A landscape with many valleys, sampled at points; each row gives a point and its height.
From any point a ball takes the steepest step (drop divided by distance) to one of its 2 nearest points. It stops when none of these is lower. Distance is the straight distance between rows; heights are no part of it.
Z553 height 57.5: [13, -2, -30, 5, -20, -12, 3, 25, 4, -13, 29, -11, -19, 15, -2, -18, 12, -23, -1, -27, -68, -15, 14, 18]
Z130 height 36.6: [49, -13, 22, 19, 11, -18, -18, 11, 9, -9, 12, 10, -25, 1, 18, -27, 3, -18, -4, 32, -45, 4, 10, -4]
Z67 height 32.8: [1, 34, 17, -21, -13, -26, 7, 44, -3, 10, 5, 4, -12, -11, 39, -3, 41, -21, -7, 31, -1, 21, 14, -13]
Z52 height 38.0: [-20, 1, -5, -15, -34, -9, 0, -22, 28, 18, 1, 31, -14, 1, 43, 12, 14, -21, 6, -47, -6, -7, 28, 5]
Z963 height 39.0: [-44, 21, 17, 1, 11, 8, 21, -57, 16, 37, -24, 13, 14, 11, -9, -7, -23, 7, 7, -9, 50, -7, 1, 6]
Z913 height 51.3: [-18, -10, -3, -8, -48, 27, 13, -5, -17, -1, 3, -4, -16, -12, -21, -13, 4, -17, 25, -58, -2, 10, -24, 26]
Z91 height 37.3: [12, 0, -25, -26, -30, -26, 2, 23, -4, -1, -8, -6, -10, 12, -5, 18, 14, -22, 5, 2, -18, -21, 19, 22]
Z801 height 51.5: [48, -29, 13, 7, -14, -16, -30, -4, -10, 7, 18, -13, -12, 7, -25, 12, -19, -15, 16, 22, -21, -19, 1, 18]
Z775 height 51.4: [-39, 21, 10, 9, 20, 17, 2, 25, -11, -9, -7, -7, 11, -11, 25, -9, -13, 24, -14, 1, 28, 20, -39, -31]
Z738 height 34.3: [11, -21, -12, 14, 23, 10, -2, -40, 10, 14, -7, 32, -15, -26, -21, -44, -18, 15, -25, -25, -32, 1, -8, -6]
Z730 height 49.7: [-23, -2, -24, 9, -9, 29, 15, -6, -1, -16, 3, -2, -10, -12, 15, -23, 7, 2, -8, -68, -29, 4, -4, 3]
Z943 height 44.5: [18, -21, -24, 16, 9, 1, -4, -14, -7, -28, 12, 1, 2, -10, -41, -10, -8, 19, -6, -5, -36, -13, -6, 9]
Z420 height 28.9: [-34, 8, 3, 16, 30, 8, 7, -40, 3, 8, -22, -8, 23, 8, -25, 2, -30, 28, 2, 10, 31, -17, -18, -8]
Z534 height 48.7: [-20, 11, 8, 10, 41, -2, -47, -8, -11, 10, -18, -27, 25, -5, 30, -1, -45, 37, -18, 12, 36, 2, -25, -36]
Z388 height 40.7: [-21, 8, 37, 3, 16, -1, 0, -55, 5, 38, -29, 12, 0, 14, -7, -6, -22, 10, 12, -2, 43, -11, -8, 8]
Z329 height 25.8: [13, 8, 26, 0, 11, -5, -11, 22, 7, 3, -4, -2, 6, 4, 38, 14, 12, 1, -10, 19, 15, 23, -4, -26]
Z793 height 49.6: [39, -25, 10, 7, 5, -1, -36, -4, -8, -3, 15, -10, -2, -11, -32, 3, -13, 4, 14, 28, 3, -19, -13, 10]
Z333 height 28.4: [17, 3, 4, -4, -6, -8, 8, 7, 16, -5, 10, 23, -11, 9, 28, -5, 33, -17, -9, -10, -32, 5, 22, 1]
Z242 height 36.5: [-30, 14, 10, -10, -9, 32, 28, -12, 13, -6, -2, 30, -13, -22, 7, -50, 27, -4, 3, -41, -5, 25, 14, 0]
Z610 height 58.7: [26, -18, -20, 25, -12, -8, -1, 11, 1, -23, 26, -10, -22, 1, 19, -6, 2, -18, -7, -36, -63, -4, 2, 5]
Z744 height 47.4: [32, -22, 8, 7, 21, -7, -21, -23, -2, -5, -5, 5, 2, -3, -54, -7, -14, 15, 4, 44, 8, -11, 0, 9]
Z241 height 41.2: [1, -21, -11, -5, 4, -15, -21, -26, 0, 15, -10, -30, 19, 32, -38, 58, -43, 17, 16, 0, 27, -29, -17, -1]
Z918 height 33.0: [2, 12, 7, -28, -40, -12, 5, 16, 20, 8, 7, 30, -17, -3, 34, -11, 41, -26, -6, -16, -26, 6, 36, 12]
Z784 height 22.1: [-19, 11, -27, -38, -41, -24, 28, 35, -17, -7, -7, -19, -2, -9, -31, 13, 9, -8, 9, 24, 4, -12, 3, 11]
Z499 height 23.8: [6, -3, 2, 2, -19, 19, 3, 25, -23, -5, 11, -25, 2, -17, 12, 8, -2, -8, -2, -21, -14, 4, -27, 1]
Z544 height 23.1: [-23, 3, 5, 21, 39, 6, -8, -28, 26, 4, -8, 16, 12, 7, 38, 8, 6, 27, -24, 0, 2, 2, 27, -28]
Z201 height 17.6: [-2, 6, -25, -25, -45, -12, 15, 46, -26, -7, 1, -28, -10, -11, -19, 17, 14, -26, 5, -3, -14, -11, -10, 15]
Z311 height 62.6: [12, 11, 43, -4, 8, 22, -12, 26, -20, -1, 10, -15, -2, -17, 20, -17, -1, 6, -7, 12, 26, 34, -23, -22]
Z465 height 40.2: [3, 10, -29, -21, -19, -19, 0, 27, -2, -7, 3, 6, -9, 5, 10, 4, 33, -28, 0, 20, -31, -12, 24, 10]
Z846 height 62.4: [7, -33, -30, 27, 25, -20, -20, -41, 21, 5, -6, -2, 6, 25, 12, 38, -29, 9, -8, -22, -25, -39, 7, -7]
Z15 height 59.0: [37, 3, 44, -18, -14, -2, -15, 18, -12, 26, 1, -14, -9, 10, -10, 5, 10, -20, 21, 36, 27, 18, -2, 11]
Z80 height 32.4: [40, 0, 0, 10, 9, -17, -9, 12, 11, -5, 10, 16, -13, 13, 28, -12, 21, -20, -4, 8, -41, 0, 22, 3]
Z239 height 12.9: [-7, -6, -20, 35, 32, 31, 11, -34, -2, -20, -16, 14, 8, -35, -15, -45, -12, 35, -19, -7, -14, 6, -26, -13]
Z88 height 30.1: [14, 1, -5, -15, -11, 3, 16, -3, -21, 6, -6, -9, 9, 19, -61, 12, 1, 1, 21, 22, 16, -8, 4, 33]
Z672 height 48.6: [-26, 4, -33, 4, -20, 14, 19, 10, -1, -11, 0, -11, 6, -14, 13, 8, -4, -2, -8, -56, -27, -10, -17, -2]
Z894 height 64.0: [-1, -19, -30, -5, -2, -28, -5, -26, 27, 15, -9, 5, 3, 25, 7, 69, -18, 4, -1, -21, 5, -29, 20, 7]
Z548 height 24.1: [-25, 6, -25, 19, 15, 10, 24, -14, 10, -7, -2, 12, 10, -1, 19, 9, -2, 14, -20, -17, -7, -6, 16, -16]
Z636 height 66.2: [13, 7, 7, 10, 17, 11, 4, 26, -14, -25, 14, -12, 4, -12, -12, -30, 19, -2, -7, 25, -21, 13, -9, -1]
Z284 height 52.8: [-21, 19, -13, 13, 23, 3, 16, 23, -6, -21, 2, -14, 24, -5, 12, 6, -4, 17, -18, 12, 15, 8, -21, -18]
Z161 height 17.8: [6, 0, 4, 16, 29, -8, -5, -11, 23, -3, -5, 8, 10, 16, 36, 30, 7, 10, -20, 7, 13, 1, 18, -23]
Z536 height 39.8: [-40, -9, -27, -7, -32, -8, 0, -28, 33, 25, 7, 32, 0, 2, 47, 29, 4, -4, -6, -52, -19, -17, 35, 0]
Z821 height 54.8: [1, 22, -1, 7, 33, -10, 7, 48, -13, -25, 0, -18, 17, -5, 28, 0, 0, 28, -29, 21, 17, 23, -14, -38]
Z123 height 21.5: [11, 10, 18, -22, 6, -25, -11, 18, 6, 9, 0, -2, 3, 15, 17, 20, -1, -5, -3, 24, 34, 21, 8, -14]
Z346 height 36.7: [49, -24, 23, 26, 1, 0, -35, 10, -8, -6, 33, -13, -9, -31, 16, -27, -16, -21, 6, 10, -20, 0, -21, -3]
Z222 height 33.3: [-12, 11, 21, -11, 3, 22, 27, -8, 2, -8, 3, 31, -15, -18, -9, -43, 35, 2, 0, -11, -4, 31, 13, 13]
Z723 height 39.6: [58, -23, 30, 20, 2, -15, -38, 7, 4, 8, 17, -3, -18, -14, 20, -21, -8, -14, 3, 27, -24, -1, 1, 1]
Z13 height 38.8: [-49, 27, -2, -16, -22, 31, 44, -18, 11, -8, -6, 29, -6, -15, -16, -39, 17, -14, 11, -35, 12, 16, 1, 11]
Z922 height 66.1: [51, 7, 9, -1, -13, -19, -20, 45, -10, 22, 3, -13, -24, 18, 30, 10, 6, -42, 8, 31, -23, 2, 8, 17]
Z157 height 29.9: [-33, 16, 23, 26, 31, 15, 3, -24, 2, 8, -10, -1, 8, -22, 41, -28, -8, 7, -16, -21, 8, 17, -19, -27]
Z164 height 33.4: [-14, 2, -45, -17, -4, -42, 13, 43, -9, -13, -7, -23, 23, 12, -24, 56, 2, 9, -3, 35, 3, -29, 11, -3]
Z298 height 13.0: [-13, 14, 0, 11, 14, 8, 7, -9, 32, -8, 7, 33, 7, -12, 63, -11, 26, 0, -29, -11, -20, 12, 28, -21]
Z266 height 52.2: [7, -13, 6, -17, -44, 11, 2, -8, -9, 10, 1, -7, -28, 7, -23, 3, 8, -25, 29, -40, -12, 1, -5, 30]
Z524 height 42.6: [-11, -4, 29, 6, 16, 13, -9, -42, -1, 28, -17, 4, 3, -1, 5, -8, -15, 11, 11, 3, 38, 7, -15, -8]
Z583 height 53.2: [-7, -7, 8, -24, -50, 7, 6, 3, -5, 17, -6, -12, -17, 7, -24, 26, -9, -17, 29, -43, 18, 1, -4, 32]
Z946 height 63.4: [32, 5, -1, -2, 10, 9, -5, 33, -16, 3, -8, 8, -20, 9, -9, -18, 18, -31, 1, 60, -19, 1, 16, 19]
Z55 height 30.3: [-38, 6, -34, -7, -14, -14, 17, -11, 28, -9, 0, 13, 13, 12, -5, 32, -4, 7, -11, -2, 20, -12, 22, -4]
Z37 height 56.5: [1, 9, 11, 6, 25, -10, -28, 38, -8, -17, -7, -19, 24, 1, 28, 9, -16, 30, -17, 32, 31, 21, -18, -34]
Z987 height 47.1: [-22, 1, 5, 10, 32, 10, -28, 8, -21, -7, -8, -27, 26, -4, 3, 10, -48, 24, 0, 24, 43, 10, -31, -25]
Z336 height 13.9: [13, -9, -3, 25, 24, 13, -2, -7, -13, -27, 7, -9, 17, -19, -46, -27, -6, 28, 1, 25, -6, -3, -22, -5]
Z710 height 11.2: [-19, 20, 7, -2, 32, -11, 6, 4, 19, 0, 1, 14, 23, 10, 48, 20, 5, 14, -27, 20, 27, 5, 16, -31]
Z390 height 38.9: [-38, 27, -13, -22, -27, 15, 46, -8, -1, -15, -9, 13, -2, -7, -34, -34, 23, 6, 17, -16, 16, 4, -4, 20]
Z552 height 34.4: [21, -5, -6, -23, -23, -29, -8, 18, 18, 6, 4, 2, -13, 23, 17, 29, 18, -32, -1, -9, -28, -14, 35, 20]
Z60 height 19.5: [-21, 6, -20, 24, 18, 16, 15, -6, 20, -11, 1, 19, 10, -11, 43, -15, 17, 9, -21, -24, -19, 9, 14, -17]
Z101 height 63.2: [4, -31, -34, 13, 7, -13, -10, -29, 17, 1, 2, -4, 6, 31, -7, 48, -18, 17, -10, -22, -10, -35, 16, 11]
Z876 height 1.9: [-16, 14, -3, 12, 26, -4, 10, 8, 25, -4, 9, 19, 23, -9, 62, 12, 23, 12, -32, 10, 2, 15, 16, -33]
Z925 height 54.1: [-8, -8, -8, -25, -46, -19, -7, 16, 0, 19, -1, -22, -24, -1, -12, 45, -8, -22, 24, -35, -1, -1, -9, 10]
Z162 height 27.0: [-37, 21, 20, 12, 15, 25, 27, -17, 3, 14, -5, 10, -3, -27, 56, -43, 10, 2, -12, -36, -1, 25, -11, -21]
Z563 height 59.7: [5, -20, -26, 17, -19, 3, -7, -8, 3, -7, 19, -8, -16, 5, 20, 6, -8, -20, -8, -62, -56, -18, -11, 9]
Z810 height 63.9: [30, 9, 39, 0, 3, 3, -38, 20, -21, 0, 13, -17, -5, -2, 25, -13, 2, -3, -6, 21, 19, 26, -9, -12]
Z986 height 41.7: [-18, -10, -46, 4, -21, -3, 1, -24, 41, 7, 10, 20, 11, 19, 30, 30, -2, 9, -7, -42, -32, -23, 38, 1]
Z657 height 54.7: [41, -34, -22, 7, -18, -22, -16, 7, -6, 2, 18, -3, -26, 22, -32, -5, -16, -14, 21, -6, -58, -18, 6, 24]
Z374 height 23.7: [-29, 10, 0, 18, 17, 29, 22, -27, 14, -5, -11, 19, -6, -18, 40, -29, 15, 0, -12, -41, -16, 11, 8, -14]
Z69 height 60.4: [32, 18, 43, -18, 8, -10, -18, 20, -10, 20, -6, -4, -9, 9, -4, -13, 30, -14, 14, 63, 30, 11, 11, 5]
Z585 height 25.5: [-9, 12, 19, -16, -2, 6, 24, -21, 18, 2, -5, 31, -1, 6, -28, -10, 18, -5, 17, 9, 27, 8, 16, 17]
Z797 height 17.2: [-5, -15, -22, 32, 33, 29, -4, -26, -7, -23, 0, -5, 22, -28, -35, -23, -18, 28, -3, 3, -1, -3, -30, -10]
Z850 height 69.6: [23, 10, 23, -17, -22, 12, 5, 14, -30, 7, 0, -13, -16, -3, -25, -16, 10, -19, 21, 30, 0, 12, 2, 29]
Z126 height 57.4: [14, 15, 17, -33, -23, -21, -3, 34, -14, 20, 0, -19, -3, -1, -7, 16, 13, -16, 11, 28, 22, 18, 0, 4]
Z277 height 61.8: [26, 18, 15, -19, -8, 5, -4, 41, -17, 13, -16, -5, -14, 8, -4, -9, 33, -33, 5, 61, 13, 12, 6, 13]
Z365 height 37.2: [3, 24, -10, -17, -14, -23, 8, 41, -2, -4, -2, 9, -5, -4, 31, 10, 36, -18, -11, 38, -19, 1, 32, -2]
Z268 height 60.5: [6, -24, -31, 20, -1, -5, -9, -10, 22, -4, 14, 1, 0, 12, 37, 18, -8, -10, -16, -43, -53, -17, 7, -5]
Z438 height 24.5: [0, 10, -19, 5, 18, -8, 17, 18, -12, -32, -7, -14, 29, 7, -28, 18, 1, 25, -12, 43, 8, -13, 4, 0]
Z689 height 42.8: [4, -13, 3, 9, 14, 0, -19, -20, -6, 11, -8, -12, 18, 31, -36, 34, -38, 22, 18, 22, 46, -17, -19, -3]
Z108 height 31.5: [-17, -4, 6, 35, 33, 14, -5, -52, 7, 12, -25, -4, 14, -14, -5, -16, -21, 34, -5, 10, 21, -14, -15, -22]
Z105 height 44.2: [-13, 11, 25, 5, 19, 10, -5, -10, -6, 10, -15, 2, 15, 0, -1, -12, -16, 19, 5, 13, 48, 5, -26, -18]
Z461 height 36.2: [-2, -3, 7, -26, -42, -4, 2, -4, 21, 8, 1, 23, -22, 1, 26, 8, 29, -31, 11, -48, -14, 4, 27, 15]
Z961 height 28.8: [-30, 11, 11, 14, 42, 10, 12, -34, 32, 0, -16, 35, 21, 7, 34, -8, 4, 21, -22, 24, 27, 2, 26, -20]
Z120 height 25.7: [6, -10, 29, 2, -1, 17, -26, -14, -19, 19, 3, -15, 6, -8, -12, 9, -25, 0, 20, -14, 35, 4, -24, -5]
Z579 height 29.7: [21, 4, 35, 11, 37, 2, -21, 3, 10, -13, -4, 7, 3, 3, 38, -13, 15, 11, -20, 24, 8, 13, 1, -21]
Z10 height 21.4: [3, 4, 28, -12, -6, 5, 6, -26, 12, 11, -15, 21, -2, 18, -10, 5, 4, -3, 20, 8, 40, 6, 6, 7]
Z750 height 56.1: [25, -18, -31, 2, -20, -14, -5, 4, 9, -9, 21, 1, -30, 29, -29, -15, 5, -19, 13, -34, -62, -19, 20, 17]
Z652 height 37.0: [6, -18, -17, 3, 21, 7, 4, -34, 13, -3, 13, 39, -20, -10, -17, -38, -5, 17, -22, -40, -45, 0, 14, -8]
Z314 height 31.9: [20, -4, 7, -33, -34, -39, -10, 29, 5, 22, 0, -13, -19, 13, 29, 32, 13, -35, 7, -8, -15, -5, 17, 10]
Z379 height 45.6: [-22, 1, -42, -19, -29, -24, 16, 23, 17, -16, 11, 7, 17, 5, -1, 26, 9, 3, -11, -12, -21, -19, 20, -7]
Z933 height 70.4: [26, -11, 25, -13, -26, 15, -1, -2, -18, 7, 4, 6, -15, -1, -41, -21, 13, -14, 29, 1, -9, 13, 1, 33]
Z85 height 50.6: [-21, -9, -21, -2, -29, 36, 15, -14, -9, -9, 7, -5, -16, -14, -10, -18, 2, -13, 5, -67, -28, 5, -24, 24]
Z129 height 29.4: [-4, 16, -39, -12, 3, -16, 16, 41, -12, -16, -2, -20, 17, 9, -15, 25, 12, 9, -12, 42, 2, -13, 1, -4]
Z384 height 39.9: [15, -19, -29, 8, 3, 4, 13, -10, 12, -10, 25, 30, -20, 4, -36, -40, -5, 17, -19, -48, -57, -11, 14, -5]
Z221 height 36.9: [23, -19, -14, -16, -7, -28, -1, -14, 9, 16, -15, -12, 10, 43, -50, 48, -12, -2, 22, 18, 15, -30, 23, 26]
Z413 height 34.2: [34, -31, 10, 25, -18, 4, -26, 5, -11, -6, 37, -12, -13, -25, 18, -16, -21, -21, 4, -22, -32, 2, -26, 1]
Z653 height 20.9: [-13, -12, 5, -8, -23, 19, 2, -26, -14, 23, -8, -11, 3, 10, -42, 27, -32, 1, 33, -21, 27, -16, -24, 27]
Z118 height 23.4: [-16, -12, 0, -1, -2, 11, 10, -45, -7, 11, -17, 1, 8, 17, -53, 10, -19, 8, 30, -4, 19, -18, -12, 22]
Z733 height 39.4: [3, -23, -16, -9, -20, -15, -3, -17, 2, 9, -8, -17, 2, 28, -36, 55, -27, 1, 22, -6, 26, -27, 0, 23]
Z507 height 23.2: [2, -19, 20, -9, -21, 21, -10, -8, -27, 24, 9, -18, -2, -3, -25, 15, -29, -5, 36, -18, 20, -6, -25, 15]
Z632 height 19.6: [8, 4, -16, 6, 14, 7, 17, 17, -18, -26, 4, -15, 15, -1, -40, -8, 3, 17, -2, 29, -2, -10, -7, 8]
Z360 height 30.2: [11, -22, 17, 15, -8, 32, -35, -17, -30, 10, 18, -16, 10, -43, -8, -11, -29, -7, 15, -21, 16, -11, -44, -5]
Z482 height 26.6: [-16, 25, -41, -24, -26, -6, 26, 30, -24, -15, -8, -6, 7, -9, -36, -7, 26, -9, 2, 31, 2, -12, 3, 20]
Z519 height 24.9: [9, 3, 16, -12, -7, -7, -4, 10, 19, 5, -4, 14, -17, 4, 48, 11, 25, -23, -1, -17, -13, 14, 10, -1]
Z956 height 50.0: [-29, 14, 4, 15, 37, 8, -22, 20, -12, -4, -11, -24, 20, -5, 45, -8, -39, 30, -16, 2, 28, 22, -36, -43]
Z786 height 53.0: [42, -34, -2, 19, 0, -17, -19, -12, 2, 1, 9, -4, -14, 9, -20, -7, -24, -8, 5, 4, -32, -17, -1, 19]
Z110 height 5.2: [-5, -13, -1, 34, 33, 21, 10, -15, 8, -32, 1, 24, -7, -29, -5, -44, 3, 19, -31, -12, -34, 12, -12, -14]
Z508 height 32.1: [-38, 33, -30, -29, -23, -4, 38, 15, -4, -20, -2, 13, 12, -7, -39, -24, 36, 4, 5, 24, 10, -11, 24, 13]
Z515 height 61.3: [-16, 30, 31, -7, 12, 11, 12, 37, -20, -9, 3, -12, 7, -22, 15, -29, 9, 3, -6, 19, 40, 36, -23, -17]
Z826 height 45.8: [-16, -2, 20, 1, 15, 7, -20, 10, -10, 14, -10, -15, 11, 10, -2, 11, -36, 21, 7, 18, 52, 19, -29, -22]
Z66 height 42.5: [12, -16, -32, 4, 7, 7, 11, -23, 4, -17, 10, 13, -11, 4, -53, -26, -5, 18, -7, -19, -44, -4, 9, 5]
Z849 height 58.8: [-1, 16, 26, -26, -7, -8, -7, 43, -17, 15, 2, -24, -2, -11, 6, 10, -5, -4, 17, 22, 38, 34, -12, -7]
Z586 height 32.3: [-22, 2, 16, 37, 33, 23, 2, -43, -2, 12, -21, 6, 4, -29, 20, -43, -8, 20, -4, -17, -3, 9, -20, -11]
Z273 height 34.0: [-28, 13, 24, 23, 39, 20, 1, -61, 8, 16, -32, 6, 11, -21, 11, -39, -11, 18, -4, -8, 18, -8, -7, -13]
Z714 height 56.0: [10, -5, 10, -30, -23, -29, -17, 36, -6, 24, 5, -33, -5, 4, -3, 41, -6, -9, 19, 18, 22, 7, -2, 4]
Z483 height 60.0: [-19, 21, 23, -19, 10, -3, -3, 36, -13, -6, -2, -14, 2, -3, 23, -1, -10, 4, 8, 29, 42, 48, -19, -27]
Z255 height 24.2: [14, -4, 18, 17, 40, -4, -3, -10, 17, -10, -9, 27, -1, -4, 15, -14, 14, 12, -22, 18, 0, 11, 18, -21]
Z39 height 55.0: [4, -10, -1, -28, -30, -29, -13, 23, -5, 24, 2, -21, -10, 14, -10, 58, -18, -16, 27, -7, 12, 3, -4, 13]
Z78 height 32.0: [14, -19, 13, 20, -18, 34, -23, -8, -32, -5, 28, -20, -3, -33, 1, -17, -18, -14, 7, -26, -13, -5, -33, 5]
Z188 height 36.8: [-42, 24, 7, 1, 17, 3, 8, -54, 33, 27, -24, 26, 13, 12, 8, 1, -17, 16, -7, -4, 31, -15, 17, 7]
Z368 height 36.4: [-37, 27, -24, -17, -13, 13, 47, 3, -1, -35, -3, 5, 19, -3, -47, -29, 11, 13, 5, 1, 9, 1, 6, 22]
Z885 height 26.3: [-14, 3, 7, 6, 10, 8, 12, -25, 1, -6, -19, 0, 6, 11, -24, 5, -16, 7, 10, -2, 20, -7, -8, 3]
Z805 height 33.7: [-29, 16, 21, 4, 18, 3, 12, -34, 33, 22, -14, 34, 4, 10, 24, -3, 3, 4, 3, 7, 32, 8, 20, -11]
Z114 height 62.8: [-12, 24, 26, 11, 28, 21, 14, 27, -4, -17, -4, 5, 4, -14, 34, -23, 19, 12, -26, 12, 23, 40, -16, -27]
Z167 height 67.6: [23, 16, 15, 11, 4, 21, 1, 41, -35, -20, 5, -24, 9, -18, -20, -30, 14, -5, -7, 55, -10, 14, -18, 6]
Z176 height 27.5: [-28, 11, -14, 2, 4, -4, 23, -9, 15, -5, -7, 9, 16, 11, 13, 15, 2, 11, -6, -9, 20, -4, 10, -8]
Z209 height 29.6: [-11, 10, 23, -14, 12, 18, 32, -18, 3, -5, -7, 27, -4, -5, -34, -42, 28, 2, 14, 13, 13, 23, 17, 12]
Z505 height 64.9: [44, -3, 7, -7, -7, -8, -14, 25, -7, 5, 3, 7, -34, 18, 11, -9, 16, -40, 10, 41, -29, -2, 15, 28]
Z827 height 21.0: [4, -4, -8, -15, -36, -5, 7, 41, -25, -9, 13, -40, -12, -20, 3, 20, -1, -24, 3, -17, -14, 11, -17, 11]
Z25 height 47.5: [-14, 4, -34, 2, -21, -4, 18, 21, -3, -27, 11, -8, 6, -1, 7, 12, 5, -3, -11, -25, -23, -9, -1, -2]
Z234 height 64.6: [-5, 15, 16, 8, 12, 15, 21, 25, -11, -28, 8, 1, 6, -20, 19, -25, 24, 2, -23, 8, -9, 24, -8, -12]
Z510 height 44.9: [13, -13, 13, 10, 29, 3, -21, -33, 0, 3, -5, -2, 17, 11, -47, 3, -20, 27, 10, 37, 41, -6, -14, -3]
Z808 height 35.2: [-28, 6, -43, -23, -27, -36, 20, 22, -2, -15, -8, -13, 13, 11, -36, 41, -8, 7, 9, 15, 21, -26, 9, 3]
Z736 height 15.4: [4, 0, 8, 29, 40, 13, 1, -9, 11, -29, 1, 26, 0, -25, 25, -40, 15, 11, -28, 2, -14, 23, 5, -27]
Z592 height 68.7: [28, 1, 23, 2, -14, 25, -6, 29, -39, -2, 10, -21, -2, -24, -31, -27, 8, -16, 14, 36, -2, 14, -11, 23]
Z754 height 16.4: [5, 6, 34, -13, 13, -8, -16, -9, 6, 17, -13, 13, 3, 24, 13, 15, -7, 10, 6, 16, 47, 8, 1, -13]
Z383 height 65.2: [30, 8, 27, 2, -3, 1, -17, 39, -16, 4, 9, -19, -13, 1, 22, -7, 14, -21, -6, 22, -14, 14, -8, 1]
Z865 height 20.5: [-8, 12, 13, -7, -2, 1, 10, 0, 17, 0, 2, 21, -4, -10, 49, -1, 17, 2, -12, -9, 8, 11, 16, -11]
Z449 height 28.6: [15, 13, 21, -32, -17, -29, -3, 32, 7, 18, 4, 3, -16, 3, 39, 19, 28, -23, 0, 5, 1, 11, 23, -1]
Z232 height 61.4: [19, -28, -16, 32, 25, -14, -21, -32, 23, -3, 5, 1, 0, 9, 30, 13, -14, 1, -22, -26, -38, -21, 4, -13]
Z281 height 46.7: [20, -21, -50, 15, 6, -6, 5, 9, -13, -28, 18, -13, -3, 11, -67, -18, -1, 21, -6, 6, -47, -24, -4, 16]
Z924 height 33.6: [21, -3, -4, -12, -5, -15, 1, -5, -5, 7, -8, -10, 5, 23, -38, 31, 4, -2, 19, 20, 6, -20, 19, 21]
Z726 height 26.4: [-7, -5, -1, -21, -20, -4, 8, -24, -4, 1, -13, -3, 6, 30, -60, 13, -5, 2, 30, -8, 27, -15, 5, 33]
Z811 height 26.5: [9, -7, 8, 17, 2, 14, -2, 9, -11, -11, 4, -14, 0, -5, 2, -3, -7, 2, -7, -6, -8, 10, -13, -3]
Z135 height 28.0: [3, -17, 23, 8, 5, 32, -22, -26, -31, 21, 14, -10, 14, -23, -31, -14, -26, 2, 27, -3, 33, -7, -32, -3]
Z881 height 31.8: [-3, -15, -5, 18, 23, 15, -7, -47, 11, 11, -15, 21, -2, -10, -7, -19, -15, 12, -8, -22, -19, -7, -10, -8]
Z724 height 32.9: [-37, 7, -49, -13, -22, -31, 27, 3, 17, -13, 1, 7, 21, 13, -27, 39, -12, 13, -8, 6, 13, -26, 17, -2]
Z362 height 29.2: [8, -11, 6, 14, 11, 16, -10, -22, -4, 7, -3, 2, 3, -13, -3, -6, -8, 9, -4, -10, -5, -2, -19, -4]
Z151 height 64.8: [11, -22, -5, -10, -3, -38, -24, -21, 24, 31, -5, 0, -5, 39, 12, 73, -9, -8, 6, -18, 12, -23, 12, 8]
Z678 height 66.5: [31, 11, 8, -11, 3, -26, -21, 54, -11, 12, 9, -13, -15, 13, 38, 5, 15, -21, -5, 44, -8, 3, 4, 0]
Z543 height 43.8: [-28, -4, -46, -11, -26, -18, 9, 3, 22, -10, 14, 12, 4, -2, 24, 22, 9, 3, -16, -37, -26, -18, 31, -7]

Call two points neighbours if one is among the 2 nearest of the other. Go from one point of each pair to the other, from neighbour to neighbour, staying as low as possible. Name the highest point that can't be avoided.
Z110 / Z201 -> Z390
Z876 / Z754 -> Z808
Z336 / Z110 -> Z797
Z653 / Z876 -> Z273
Z754 / Z336 -> Z579

For each start below, name the point where the ball stops.
Z987 -> Z876
Z151 -> Z653
Z894 -> Z653
Z689 -> Z653
Z346 -> Z653
Z281 -> Z201
Z943 -> Z201
